Each row is a point on a tangle of strands that fork and nearly touch. The rows are in no order.
In the rows, zero is written as 128.
Points whose rows are less than 137 apart are linked; no others are. Some points are linked to none.
Q_958: [139 110 121  80 151 138 130 109 103  65 123  52 147  81 170 121 136 103
  99  67 210  50 146  60  81 163 157 151 152 144  84 151 194 126  98 107
 106 138 108 146 216 131 145 156 131 156  99 119]
Q_601: [163 148 121 131 125 103 137 104 138 127 114  77 100 100  77 148 109 152
  75 105 101 174  76 125 129 124 136 159  96 126 113 153 135 153 102 113
 111 134 125 122 162 167 121 124 132 128  82  41]
Q_369: [142 132 152 128 142 139 115 119 142 173  86 143 166 134 135 113 131  74
 173 124  91  97 145 150 149 138  99 116 103 127 131 174 123 133  97 103
 134 147 118 117  93 110 122 141 124 154 165 130]
Q_195: [128 177 124 122 151 117 162 115 143 156 150 115  61 173 112 112  93 118
  67  98 163 121  97 102 139  81 148 175 144 141  93 109 167 114 156 156
  83 136 108 149 173  99  97 184  83  87 169 105]
Q_307: [102  89  93  97  94 133 111 153 106  29 181 103 125  96 153  87 154 143
 155 164 103 108 200 139  98 114 110 118 212 162 184 143 146 141 169  99
 152 126 172 152  61 118 105 102 124 151 133 170]
Q_907: [131 138 158 158 163 136 150 116 121 232  70 173 125 186 142 169 163 139
 164 123 101 135  74 134 152 167 151 132 101  83 105  95  73 101 111 174
 136  98 116 131 197 138 183 117 158 123 123 140]
Q_803: [128 121 101 116  97 138  99 181 141 102 177 151 110 131 124 108 112 164
 133 170  92 145 166 127 135 106 121  98 165 148 163 136 122 121 166 109
 144 155 143 144  65 118  87 110  91 140 152 136]
Q_122: [144 129  85  72 139 100 140 112  86  96  83  61 128 121 155 116 120 140
 117 122  48  68 137 125  79 106 118 193 171 119 143 154 115 156 102  93
 161 134 185 140 113 149 135 103 105 168  97  91]
Q_590: [ 89 150 128 122 149 130 118 127 118 117 188 145 133  83 130 118 138 111
 119 112 188  98 175 112 108 135 144  90 149 152 133 133 165 117 143 141
 128 131 106 155 134  98  93 134  83 141 165 151]
Q_857: [111 183 138 154 159 118 129 106 113 147 163 187 157 145 132 149 129 152
 122 100 138  90 158 131  99 152 165  93 149 108 117 107 119 121 160 177
 143 141 111 171 174  93 125 129  99 130 186 170]
Q_78: [ 91  70  82  67 112 163 119 172 117  32 168  78 110 102 182  58 145 139
 138 149 113  96 192 105 102  96 124 133 204 175 172 144 156 121 158 102
 159 134 167 135  84 110 106 124 117 165 137 167]
Q_855: [117  97 112 111 104 114 124 121 111  87 151 112 152  77 144 124 138 135
 143 141 134 115 146 138  79 125 142 122 169 139 142 142 132 153 135 121
 161 116 158 122 113 127 113 121 145 140 118 149]
Q_483: [130  94  94  68 141 135 158 118 116 102 107  67 121 121 181  87 130 100
 126 104 108  65 135 122  89  77 124 177 167 158 115 148 160 118 121 100
 126 137 179 109 128 119 130 151 124 142 134 141]
Q_979: [124 129 165 121  77 148 138 121 135 113 133 108  91  90  89 160 142 116
 104 126 188 215  76 124 155 147 142 123  85 144 114 102 172 173  96 146
 102 115  81 102 166 148 120 131 184 106  84  95]
Q_613: [ 97 196 135 129 111 111 137 138 147 117 197 129  46 143  79 119 112 162
  53 113 150 173 107 128 130 108 138 140 141 139 115 114 147 149 174 154
 126 132 117 146 127  97  78 134  85  77 173 108]
Q_734: [112 127 196 154 144 135 133 134 121 198  86 151 156 150 153 139 182 101
 179 121 123 154 114 174 135 162 149  94 107  91 110 103 101 151  83 135
 143  93 121 100 173 113 168 118 199  98 132 171]
Q_89: [124 151 132 146  91 106 129 157 133 120 147 158  99 178 120 128 131 196
 121 131  61 150 144 155 104 104 126 119 161 104 157 103  92 135 184 160
 159 115 143 156  88 102 123 100 124  95 190 160]
Q_993: [116  84 165 121 112 154 108 115 123 105 134 117 159  65 138 106 148  67
 169 129 170 111 161 134 134 132  99  97 115 139 137 171 182 151  64 101
 115 129 114  98  79  90 107 158 130 130 158 146]
Q_922: [119 176 131 183 157 128 128 144 137 149 166 212 155 169 135 155 120 129
 139 111 184 112 169 122 114 153 154  87 123 104 129  72  94  81 170 179
 131 127 108 160 176 117 138 131 105 138 150 182]
Q_659: [122 158 150 132 142 136 154 117 141 185 106 136  98 160 111 153 131 143
 113 108 118 162  85 144 133  94 145 150 116 111 109 104 118 140 140 162
 113 101 108 130 164 115 133 129 135  93 163 121]
Q_42: [139 166  90 113 129 125 135 161 171 107 187 107  47 169  74 115  76 141
  40 138 121 139  87 112 138  84 124 160 132 166 128 127 137 112 159 140
 108 140 141 136 106 144  74 136  69 111 126  83]
Q_588: [139 124 157 137 161  88 168  68 103 152 126 113 156  98 135 151 149 149
 138 101 145 132  83 114  91 150 157 148 137 101 118  98 109 149 104 168
 146 125 127 132 214 133 149 127 136 113 101 146]
Q_43: [127 177 131 167 155 114 145 138 152 132 176 160 108 138  73 155  83 137
  69 137 222 141 121  76 165 174 165 119 103 134 108  86 106  75 131 160
 105 143  74 154 182 165 116 134  97 153  69  97]
Q_724: [114  63 114 150  94 156 118 167 121 105 140 161 150 160 172 100 131 120
 189 180 104 160 169 132 146 108 108 100 134 152 161 117 113  89 145 103
 126 123 153 122  66 120 144 138 159 110 141 201]
Q_22: [100 122 173 123 110 142 129  93 110 113 153 130 149  68 143 121 168  91
 175 121 187 149 139 143 103 130 138 102 135 136 127 118 182 164 114 151
 130 114 126 106 121  80 116 155 155 110 162 180]
Q_781: [126 119 116 148  90 107 153 147 133  88 150 152 115 177 143 125 124 196
 124 145  71 152 123 131  87  95 133 123 179  91 154  94  71 131 174 151
 146 111 164 137  97 132 147  90 131  85 125 198]
Q_552: [179 119 109 102 165 124 110 105 120 133  70  81 154 116 130  92 107  71
 130  99  78  70 134 130 137 118  76 139  90 143 111 201 172 118  75  77
 112 149 110 115  96 128 115 155  97 162 150  73]
Q_605: [ 76  84 139 159  83 181  90 188 153 120 111 195 122 169 134 124 159  87
 177 167 182 191 159 126 188 113 106  88 101 141 152 107 123  94 126 127
  93 113 114 106  84 130 124 127 156 101 127 189]
Q_882: [138 176 174 136 102 100 115  99 130 100 165  69  91  70  83 151 121 129
  81  97 163 185 113 147 144 145 111 124  95 136 113 139 205 178 109 121
  81 126  54 114 143 101 119 149 126  99 131  26]
Q_214: [138 124 153 143 104 114 124 110 113 159  94 131 135 123  98 153 152 157
 129 149  76 174 106 165 123 156 138 133 114  95 134 126  83 170 107 132
 145  97 139 112 126 162 140  88 163 124  96  89]
Q_388: [139 111 115 120 108 145 117 154 156 130 105 134 129 128 109 124 103 138
 117 155 123 149 112 121 143 106 114 129 110 151 131 144 117 125 139 111
 119 140 127 100  93 148 109 122 130 116 116 118]
Q_795: [120 170 170 120  80 119 125  94 111  70 185  90  87  54  79 143 137 124
  92 116 186 199  99 127 126 145 135 131 109 125 108 123 209 203 128 132
  99 117  65 131 147  99 102 127 136 102 116  72]
Q_675: [121 113 147 150  60 158  80 172 151 146 103 156 105 149  80 162 148 136
 133 160 116 194 133 154 169 138 111  91  95 119 149 123  87 137 136 124
 110 103 123 114  81 165 131 101 156 113 114 116]
Q_560: [155 150 206 134 128 125 117  83 109 181  76 100 151 101 108 147 160  79
 151 102  91 159  99 157 161 161 113 136  79 102 109 155 145 183  40 100
 117 113  96  88 154 128 143 132 173 125 139  74]
Q_151: [117 120 141 146  95 166 116 149 163 166  86 165 105 145  95 163 145 114
 119 142 172 173  96 125 175 148 144 118  74 113 126 110 110 124 105 146
 113 127  95 111 147 157 140 114 168 132 114 101]
Q_297: [ 98  86 170 137 114 151 109 114 122 110 142 157 166  80 154  91 165  60
 206 141 174 132 163 147 132 130 116  83 126 141 145 143 176 146 100 126
 133 102 125  96  85  84  98 150 156 124 158 207]
Q_843: [126 129  60 130 146  92 159 148 132  92 135 152 123 189 163 133 112 193
 106 137 114  93 117 100  73 100 144 154 179 103 131  87  83  98 178 156
 169 137 172 158 149 160 141 116 111 115 101 190]
Q_381: [137 165 169 151 103 105  82 122 123 161 138 153 159  93  67 157 146 156
 139 125  88 157 148 164 126 174 127  88 113 107 141 137  87 183 132 129
 157 106 116 142 110 129 136  79 136 132 143  95]
Q_800: [122  61  74 125 148 150 140 164 125  94 116 136 161 164 213  77 122 130
 168 150 150  71 170 101 125 106 116 134 156 149 147 102 119  56 172 116
 141 151 177 139 124 142 151 154 132 163 107 215]
Q_9: [113  58  72 115 156 145 142 147 124  92 112 128 156 132 198  95 108  95
 143 124 189  80 152  83  94 105 146 152 144 147 127 101 132  70 153 122
 148 132 176 120 159 148 137 152 138 160  79 198]
Q_373: [157 101 109  85 135 131 127 113 113 110  78  80 137 105 148  92 102  77
 129 122  75  68 129 138 130  87  82 166 126 157 129 183 162 126  87  83
 134 152 142  92  88 129 122 145 107 154 140  88]
Q_227: [150 195 160 163 137 112  88 116 140 201 111 135 155 126  75 149 134 120
 110 105 113 121 133 153 188 200 124 110  59 115 131 164 112 138 101 120
  94 147  66 149 137 129 116 119 105 153 136  30]
Q_164: [106 169 120 176 164 137 139 135 152 163 144 181 133 170 107 154  94 139
 117 123 203 136 131  83 160 157 152 132 115 123 111  86  90  58 151 158
 100 147  98 149 181 170 141 133 106 172 102 129]
Q_140: [133 139 101  98 175 128 145 108 126 108 141  82 131 118 166 131 112 104
  81  74 198  59 117  69 100 138 144 153 140 135  82 141 168 107 117 131
  99 152 112 139 214 120 126 168  96 144  99 108]
Q_278: [127 125  85 143 121 120 146 150 129  96 152 173 127 195 162 133 114 183
 128 136 104 136 134 111  97 102 131 116 184 118 145  90  97  92 193 151
 144 119 159 160 125 133 133 103 115 101 152 200]
Q_431: [131 185 114 119 147 108 158 130 155 131 163 118  53 170  77 110  96 149
  44 116 128 154  86 131 137  89 141 160 142 148 108 125 150 142 165 147
 107 129 121 128 140 123  81 147  82  85 146  87]
Q_570: [116 143 109 111 179 136 105 142 124 122 170 119 127 107 148 106 120  98
  94  88 187  45 175  95 114 140 139 108 146 163 122 160 173 101 130 120
 112 152  97 166 156 102 112 155  78 157 162 118]
Q_379: [137  96 137 124 125 127  98 148 109 133  98 144 197 114 153 100 142  96
 190 169  73  73 168 148 134 161  80 115 136 134 143 176  84 109 102  71
 157 149 176 134  65 139 139 121 150 190 120 155]
Q_110: [112 163 141 147 126 119 118 124 128 140 176 183 145 125 143 141 145 146
 143 126 127 136 149 135  96 129 139  92 154 118 126 100 112 135 154 156
 147 119 132 153 133 107 124 120 124 119 162 165]
Q_545: [146 136 142 109 158 146 111 121 134 164  94 111 134 120 120 107 106  63
 137  96 110  75 135 137 155 117  87 128  98 145 121 189 170 117  94  94
  97 157  93 109  95  98 110 170 106 138 179 108]
Q_784: [108 129 177 140 104 141 127 124 106 158  94 157 138 127 139 133 159  98
 184 143 112 160 129 162 133 131 132 118 111 117 127 110 119 162 104 139
 142  84 135  91 135 111 137 130 180  85 148 160]
Q_150: [104  79  83  56 125 145 133 146 110  61 106  69 119 116 184  71 138 115
 142 127 102  65 172 112  92  89 130 154 188 175 147 160 162 123 142  97
 146 133 179 141 107 114 122 136 118 153 162 154]
Q_773: [132  90 123 131 132 121 137 122 105 109 128 137 177  93 167 129 144 128
 171 155 150 112 147 135  98 148 129 123 149 126 131 129 112 134 113 114
 165 123 168 122 128 136 132 127 170 143  85 192]
Q_367: [ 98 132 143 118 149 141  79 133 119  97 224 148 124  68 112 118 126 107
 136 140 199 100 195 106 141 139 127  50 147 157 135 136 180 138 143 136
 119 137  85 154 103  84  95 132  65 146 167 136]
Q_467: [148 122  76  89 138  99 147 112 127  80 109  68 125 102 124 123 127 155
  87 124  88  95 102 100  71 120 136 179 149 128 127 160 121 142 117 111
 154 138 178 133 133 161 118  98 117 162  70  92]
Q_932: [134 137 147 161 127  93 159 124 117 147  99 151 137 159 101 177 158 209
 130 134  56 164 107 145 109 161 151 129 147  50 116  81  66 150 128 163
 176  99 142 141 162 135 179  66 142  96 121 148]
Q_694: [136 129 111 115 131 122 120 148 171 113 158 114 109 114  83 120 101 124
  76 136 147 138 118 104 152 115 116 116 105 160 122 141 141 116 126 106
 108 141 120 108 112 144  96 130 104 133 106  75]
Q_592: [140 163  95  84 189 135 130 128 105 110 128  71 125 122 166 103 122 108
  94  58 191  27 166  79  89 135 149 144 153 150  88 142 193 114 121 125
  98 143 114 162 177  90 115 175  81 148 156 118]
Q_396: [138 149  85  78 162  79 105 113  96 112 112  72 134 114 141 101 146 152
 103 107  61  46 149 128  73 137 129 161 157 129 139 172 115 144 110 104
 164 150 151 174 116 128 113  95  95 185 127  73]
Q_83: [136  88  98 100 153 128 182 100 107 138  95  95 131 153 184 121 116 134
 148 133  71 116  71 135 102  68 144 196 152 120 119 101 114 121 119 141
 149 111 191  99 145 130 159 134 148  86  97 154]
Q_143: [104 173 157 118  82 104 112 114 140  71 218 115  75  88  67 128 146 148
  75 134 206 212 110 135 125 144 158 107 131 132 117 101 172 186 161 154
 115 103  70 141 138 112  85 135 108 106 125  84]
Q_634: [167 118 144 127 153 134 105 105 136 184  57 124 172 116 122 122 129  69
 165 123  76  90 126 152 158 173  92 126  75 112 127 186 113 130  55  88
 122 138 122  97  95 149 135 140 152 167 123  98]
Q_425: [138 111 120 105  91 143 110 155 147 101 107 122 100 139 111 119 101 129
 134 157  78 142 142 135 144  88  91 138 123 150 147 154 120 131 129  82
 125 144 156  96  59 140 110 117 115 140 124 110]
Q_837: [ 83 188 137 126 103 106 115 116 132  87 213 132  76 105  76 123 134 172
  72 122 174 164 145 139 113 123 143 103 147 133 119 108 149 177 184 166
 135 121  97 156 117  87  72 117  92  96 159 116]
Q_976: [116  97  82 132 129  96 191 123 103 103 130 116 130 172 185 121 119 178
 142 148  82 105 108 113  63  92 150 173 191  99 142  82  90 111 159 159
 166 116 197 141 149 143 159 106 147  91 102 211]
Q_850: [105 137 144 134  99 125 124 123 118  94 179 169 141  85 125 142 163 135
 142 141 181 155 161 128 112 128 140  66 147 124 129 107 141 157 163 158
 139 116 125 141 121 102 111 114 135 123 135 160]
Q_464: [156 157 131 117 154 137 153 112 141 176  94 107  82 161 114 131 106 119
  98  96 120 129  78 133 143  88 115 154 103 125 102 137 147 130 128 137
 104 142 117 119 162 114 129 145 122  99 148  73]
Q_754: [105  53 101 144 112 161 140 186 151  93 115 164 138 158 157 102  96 131
 149 179 151 165 129  99 157 112 126 133 113 155 144 105 111  59 153 112
 128 143 159  99  94 164 138 142 145 118  71 195]
Q_681: [130 182  90 116 151  82 134 138 145 128 164 109  85 157 110 112  94 176
  59 105 108  94 131 120 115  90 133 144 169 132 116 134 113 116 170 154
 137 150 137 162 129 108  94 130  67 128 159  95]
Q_845: [138  85 160 130  97 137 151 109  99 121  95 107 132  90 140 128 143 102
 189 169 111 155 113 159 131 112 112 157 131 130 137 111 134 169  94  95
 151  82 191  60 105 113 148 137 200  83  94 137]
Q_282: [ 96  63 111 122  89 142 102 166 114  53 190 148 138 101 145 101 134 133
 168 177 115 147 192 143 132 118 100  82 179 158 174 140 127 122 160 101
 149 137 149 146  38 108 114 109 127 153 136 182]
Q_658: [ 95 131 112 134 128 138  83 144 142  81 235 153  94  82  98 123 117 142
 112 163 189 114 192 117 139 128 133  59 162 167 137 138 153 121 169 126
 124 133 104 170  75 108  94 111  53 157 146 130]
Q_562: [129  77  87 158 128 145 144 174 133 112 127 160 148 198 210  89 108 140
 172 172  96 102 166 123 135 111 107 133 145 128 157 107  94  32 171  93
 141 151 166 136  91 132 158 128 141 149 115 219]
Q_318: [144 171 207 149 106 121 100 103 127 166 111  88 146  96  87 157 159  79
 139  83 128 161 109 155 180 187 107 123  78 119 117 153 183 179  60 117
  77 126  44 108 156 107 135 137 155 113 148  64]
Q_302: [158 174 151 137 152 100  85 121 129 190 104 149 182 109  80 141 134 124
 127 100  74 114 134 167 148 189 112 110  87 107 131 163 108 147 109 127
 128 145  97 140 125 143 135 110 116 170 144  68]
Q_412: [132 168 146 146 124 115 134 118 139 124 176 130 106 118  84 154 108 146
  70 124 204 171  85  92 140 169 168 119 110 147 110  90 142 140 124 154
 105 135  77 143 203 148 120 138 126 132  75  85]
Q_633: [136 133 132 136 140 151 118 132 153 192  89 153 137 138 112 143 117 105
 122 136 152 130 113 106 168 156 122 123  79 129 123 127 107 100 111 142
  97 136 101 118 139 160 136 141 141 152 109  97]
Q_510: [137  68 112 156  85 157 135 179 143 103 125 155 126 215 180  95 105 151
 168 185  84 164 150 137 157 102 112 132 128 126 166 100  86  52 171  85
 109 135 159 133  76 130 158 125 160 108 116 203]
Q_448: [131 142 145 161 158 106 146 117 132 197  81 168 116 194 136 161 151 183
 133 129  74 130  90 131 117 142 157 127 126  63 113  77  51 112 140 177
 152  98 125 138 179 138 177  96 144 106 129 140]
Q_260: [142 106  97 122 165 133 170 135 124 185  69 121  96 207 156 127 110 135
 142 148  57  99  81 135 124  82 121 179 127  99 126 122  73  88 158 144
 120 129 168 125 119 143 172 120 123 122 126 145]
Q_49: [ 87  87 132 190 105 177  98 172 152 106 133 191 152 153 145 121 121 104
 170 161 209 183 165  97 169 134 105  84 100 139 150  87 130  68 133 140
 120 100 121 109 108 150 154 121 158 118  99 188]
Q_281: [128 134 114 105 113 112 132 118 123  99 164 111 130  92 110 125 127 157
 100 126 107 129 131 143 106 105 131 118 146 137 132 143 125 163 133 126
 148 131 146 130 111 127 102 112 112 123 146 119]
Q_229: [141 102 186 135 125 110 144  69  84 147 121 111 177  69 144 139 168  96
 181 134 137 125 104 149 104 151 139 128 137 110 124 121 150 174  77 130
 156 105 161  95 153 106 149 129 190 102 102 157]
Q_320: [125 114 178 156 148 142 149 107 113 206  65 139 143 148 134 175 187 121
 165 121 124 161  83 150 142 167 156 140 107 100 111  93  85 135  83 157
 145  99 112 114 206 137 184 118 184 102 115 145]
Q_768: [146 105 138 113 147 114 173  93  94 153 103 103 122 124 163 131 144 144
 152 114  90 114  90 144  97 105 138 166 155 103 114 115 116 155 118 141
 155 119 167 112 137 105 149 129 151  90 132 144]
Q_598: [147 100 135 164 135 120 149 134 106 155  95 167 167 184 192 124 131 142
 193 150 102 124 129 134 110 144 128 129 141 102 133  98  76  68 155 124
 148 112 170 127 121 151 188 112 155 120 115 201]
Q_821: [152 128 188 139 140 130 107  97 122 189  55 123 172 116 119 133 148  82
 177 121  88 135 119 169 154 178 103 124  88 103 111 162 109 162  53  98
 146 117 135  78 123 152 146 122 187 137 115 111]
Q_893: [111 149 115 178 182 141 152 129 136 161 136 197 143 183 165 156 101 134
 134 116 189 117 124 102 134 128 153 135 120 108 107  73  85  54 162 184
 112 132 116 136 190 141 156 135 114 123 127 176]
Q_138: [128 119 143 123 134 156 111 115 146 131 112  97 145  84 115 109 117  63
 133  94 158  94 143 119 147 126  99 115  95 152 130 183 211 137  74 107
 104 142  92 102 102  98 109 179 114 125 165 112]
Q_79: [139 108  95 109 135 130 151 142 127 139  92 128 129 168 144 128 102 132
 140 150  58  98 110 149 128  94 108 164 132 128 139 136  85  94 139 111
 131 150 171 133 103 138 133 130 118 137 124 135]
Q_171: [158 162 179 137 117 143 116 100 131 143  95  61 119 109  90 147 125  92
 100  83 129 162 108 133 182 151  96 148  66 142 101 157 194 170  56 108
  71 125  46  99 142 118 127 166 151 110 142  21]
Q_334: [131  84 105 102 162 140 141 109 119 122 110 126 168 106 185 124 123  98
 159 120 178  63 129  83  94 132 138 132 128 135 126 132 140  97 113 116
 142 132 142 129 167 140 150 141 134 172  79 160]
Q_571: [131 167 138 154 145 149 111 137 162 189 102 162 139 138  79 159  94 106
 112 116 155 120 119 123 197 182 123 125  63 124 126 143 122 107 105 125
  94 151  74 138 130 138 137 137 115 149 131  56]
Q_347: [130 101 102 103 104 147 104 172 143  93 134 132  99 148 123 110 107 148
 130 169  71 140 157 158 151  87  91 130 149 146 164 155 112 108 175  93
 141 162 163 122  34 113 105 119 101 122 157 134]
Q_187: [ 97  98 159 140  91 179  95 164 164 156  95 177 125 152 106 145 149  90
 164 152 152 181 149 156 187 122 104  90  89 132 149 126 116 117 109 117
 115 102 123 110  75 137 138 120 160 124 138 145]
Q_974: [144 192  75 104 182  91 122 113 129 131 129 101 114 143 125 118 115 156
  72  91 118  59 140 114  90 124 142 157 156 133 114 150 126 128 164 129
 129 161 125 190 148 116 110 132  67 155 155  82]
Q_33: [125  92 110 150 149 138 163 125 122 173  85 161 135 180 170 138 130 142
 173 143 111 134  83 113 128 125 138 150  99  98 117 115  69  72 138 138
 137 112 150 116 152 163 189 135 153 131  87 167]
Q_772: [101 148 159 135  70 154 101 139 151 146 115 143 103 121  76 178 158 117
 120 128 178 206 105 132 184 154 131 105  85 129 136 107 136 173  91 142
 102 104  83 121 148 139 120 116 167 113 114  87]
Q_827: [110 117  96 179 157 127 149 141 139 129 126 204 146 175 167 133 100 140
 158 129 164 140 151  98 117 129 152 127 113 112 129  80  95  59 160 163
 130 127 147 129 159 159 168 133 141 119 111 205]
Q_148: [137 157 145 139 110 102 126 110 142 157  89  95 106 117  72 165 139 163
  95 125  77 191  82 147 155 125 140 157  96 100 121 133 107 180 100 133
 128 112 118  99 148 159 133  99 147 129 111  42]
Q_713: [123 167  65  98 145 117 105 144 124  94 177 108  93 138 129 106 115 154
  73 111 113  89 163 127 100  99 123 126 191 149 144 154 146 131 178 124
 143 155 144 174  97 115  83 137  53 148 190 102]
Q_985: [103  99 117 118  91 149  93 173 134  53 209 154 104  88 111 115 126 149
 135 169 144 146 178 125 139 117  97  67 167 160 157 147 144 137 169 115
 131 141 120 140  34 107  87 100  75 147 133 140]
Q_689: [128 105 141 153  89 143 112 160 121 115 148 177 159 144 149 119 142 134
 169 157  83 142 173 159 113 130 110  85 161 123 171 119  99 118 167 119
 147 136 159 139  57 118 137 124 147 122 168 189]
Q_896: [146  87 112  82 158 138 147 100 102 107  91  69 170  87 181 110 138  83
 129  82 181  39 125  73  81 139 143 150 134 134  95 137 178 117  82 113
 116 135 130 118 186 132 146 168 125 169  88 144]
Q_625: [159 176 149 141 112  96 138  95 128  98 165  59 129  87 100 143 105 134
  62  82 143 159  95 131 138 147 137 149  94 132  93 162 181 160  98 114
  76 141  69 141 180 138 110 160 125 115 102  32]
Q_248: [142 128  84 112 137 122 128 164 170 109 159  80  59 141  79 105  80 114
  52 137 136 134 112 114 158  93 106 146 120 173 121 159 155  95 144 101
 108 144 123 112  86 149  73 147  77 109 107  62]
Q_59: [151 144 124 125 122 110 146 107 142 117 148  74  95  96  92 141 112 133
  61 107 153 151  79 113 116 120 151 155 123 133 109 136 161 145 120 129
 100 131 111 121 163 138 109 143 138 109 107  74]
Q_889: [122 166  92 119 114 108 102 135 121  97 190 131 104  91 106 125 121 170
  91 124 110 124 176 142  96 106 137 110 153 148 149 140 144 169 168 136
 152 136 141 165  96 100  97 106  76 130 183 105]
Q_628: [115  91 106 118 130 115 187 120 115 121 127 129 115 165 174 125 129 159
 138 154  99 146  84 124  99  78 159 174 154 116 121  90 113 106 145 161
 163  93 180 115 158 127 153 120 149  69 115 190]
Q_495: [147  91  84  88 140 115 154 124 127 103  96 103 136 133 142 115 112 153
 112 149  83 102 106 125  96 105 138 162 158 134 140 146 109 119 137 126
 153 128 181 118 122 167 129 114 131 155  86 147]
Q_900: [124 162 173 131  95 126  70 121 123 131 181 149 151  70  82 145 146 108
 137 143 162 149 163 156 144 168 119  49 108 127 147 137 144 183 131 132
 127 112  76 140  93  98  97 112 116 141 153 100]
Q_963: [136 133 151 143 108 129 146 107 136 137 130 120 129 102 103 177 138 130
 102 118 198 192  81  90 147 179 164 120  99 125 123 100 140 155  90 160
  93 143  79 124 204 155 139 129 177 129  84  93]
Q_117: [153 163 138 141 137  94 102 118 110 161 123 148 173 101  92 138 142 159
 136 106  65 117 132 157 111 179 133 113 102 105 126 141  75 158 131 124
 160 140 135 149 120 139 134  89 115 151 149 110]
Q_390: [131  95 141 156 136 132 142 121 106 147 107 173 187 124 168 129 146 117
 182 136 128 114 138 125 123 152 143 116 132 112 124 117  86 115 123 119
 157 117 153 107 144 140 171 128 167 133 113 215]
Q_293: [151 186  72  98 188  80 122 102 120 137 103  90 131 136 135 118 130 149
  99  97  80  30 128 131 101 132 127 162 121 108 108 165 116 125 137 116
 139 156 136 178 143 136 121 102  79 186 154  75]
Q_231: [159 159 154 125 159 153 144 112 143 183  74  91  77 181 105 128  90  97
  94  98 129 135  75 137 196 105 108 172  77 116  92 128 152 122 103 128
  60 137  84 108 161 129 138 150 120 104 140  61]
Q_540: [161 163 155 131 140 142 119 120 146 177  91 102 113 147  93 138 108 100
 111  92 136 135  91 133 194 132  97 148  72 141 104 155 178 140  83 108
  66 138  64 130 144 125 121 160 113 122 133  40]
Q_564: [140 110 150 113 138 126 143  97 108 168  82 115 140 135 154 135 137 100
 176 132  81 132  95 167 136 110 117 142 126 121 120 122 115 150 103 126
 139 110 158  96 123 127 148 136 163 101 139 149]
Q_978: [121  91 101 149 164 128 170 119 132 128 117 151 137 162 182 138 117 147
 144 145 162 131 100  99 103 113 165 152 124 107 118  74  92  81 132 153
 142 116 153 108 170 166 165 133 156 113  61 189]
Q_940: [ 87 127 170 129  88 139 115 103 108  96 184 162 133  50 125 131 173 110
 152 139 223 177 142 130 116 149 139  75 125 117 124 108 179 180 136 146
 118 105  73 123 123  74 109 144 133 129 144 149]
Q_766: [140  90  87  81 128 149 145 130 124  97 100  62 117 135 157  95  89  90
 128 113  79  81 118 126 137  57 100 189 152 152 129 155 159 114 120  94
 123 151 167  95  99 127 124 159 111 131 137 110]
Q_916: [123 127 164 148  75 138  74 159 149 141 124 171 131 122  56 157 154 148
 135 146 105 170 160 168 154 159 112  86 106 122 156 149  86 166 133 123
 131 117 111 130  69 148 132  82 150 144 140 100]
Q_512: [138 120 138 160  88  99 140 119 112 137 101 158 138 131  99 164 151 186
 140 156  67 168 117 142 105 146 128 114 141  89 153 110  66 156 135 135
 177  97 162 132 120 157 158  72 162 111 107 124]

A fork is a point with three links, a tip a point with one. Leave the first point through the second and follow the links. Name the first fork or tip that comes.
Q_985 / Q_658: Q_689
Q_689 / Q_724: Q_985
Q_564 / Q_768: Q_89
Q_260 / Q_79: Q_893
Q_89 / Q_781: Q_431
Q_164 / Q_43: Q_49

A fork is a point with three links. Follow the links from the first point to the second and name the forks in between, in order.
Q_297 / Q_431: Q_545 > Q_985
Q_564 / Q_248: Q_431
Q_855 / Q_605: Q_893
Q_334 / Q_803: Q_985
Q_634 / Q_293: Q_545 > Q_893

Follow the links from the first point to the second, and from the first to the third. Name the last point that the two ways share.
Q_117 / Q_396 / Q_369: Q_893
Q_187 / Q_297 / Q_978: Q_893
Q_33 / Q_540 / Q_570: Q_545
Q_978 / Q_634 / Q_694: Q_545
Q_43 / Q_388 / Q_592: Q_985
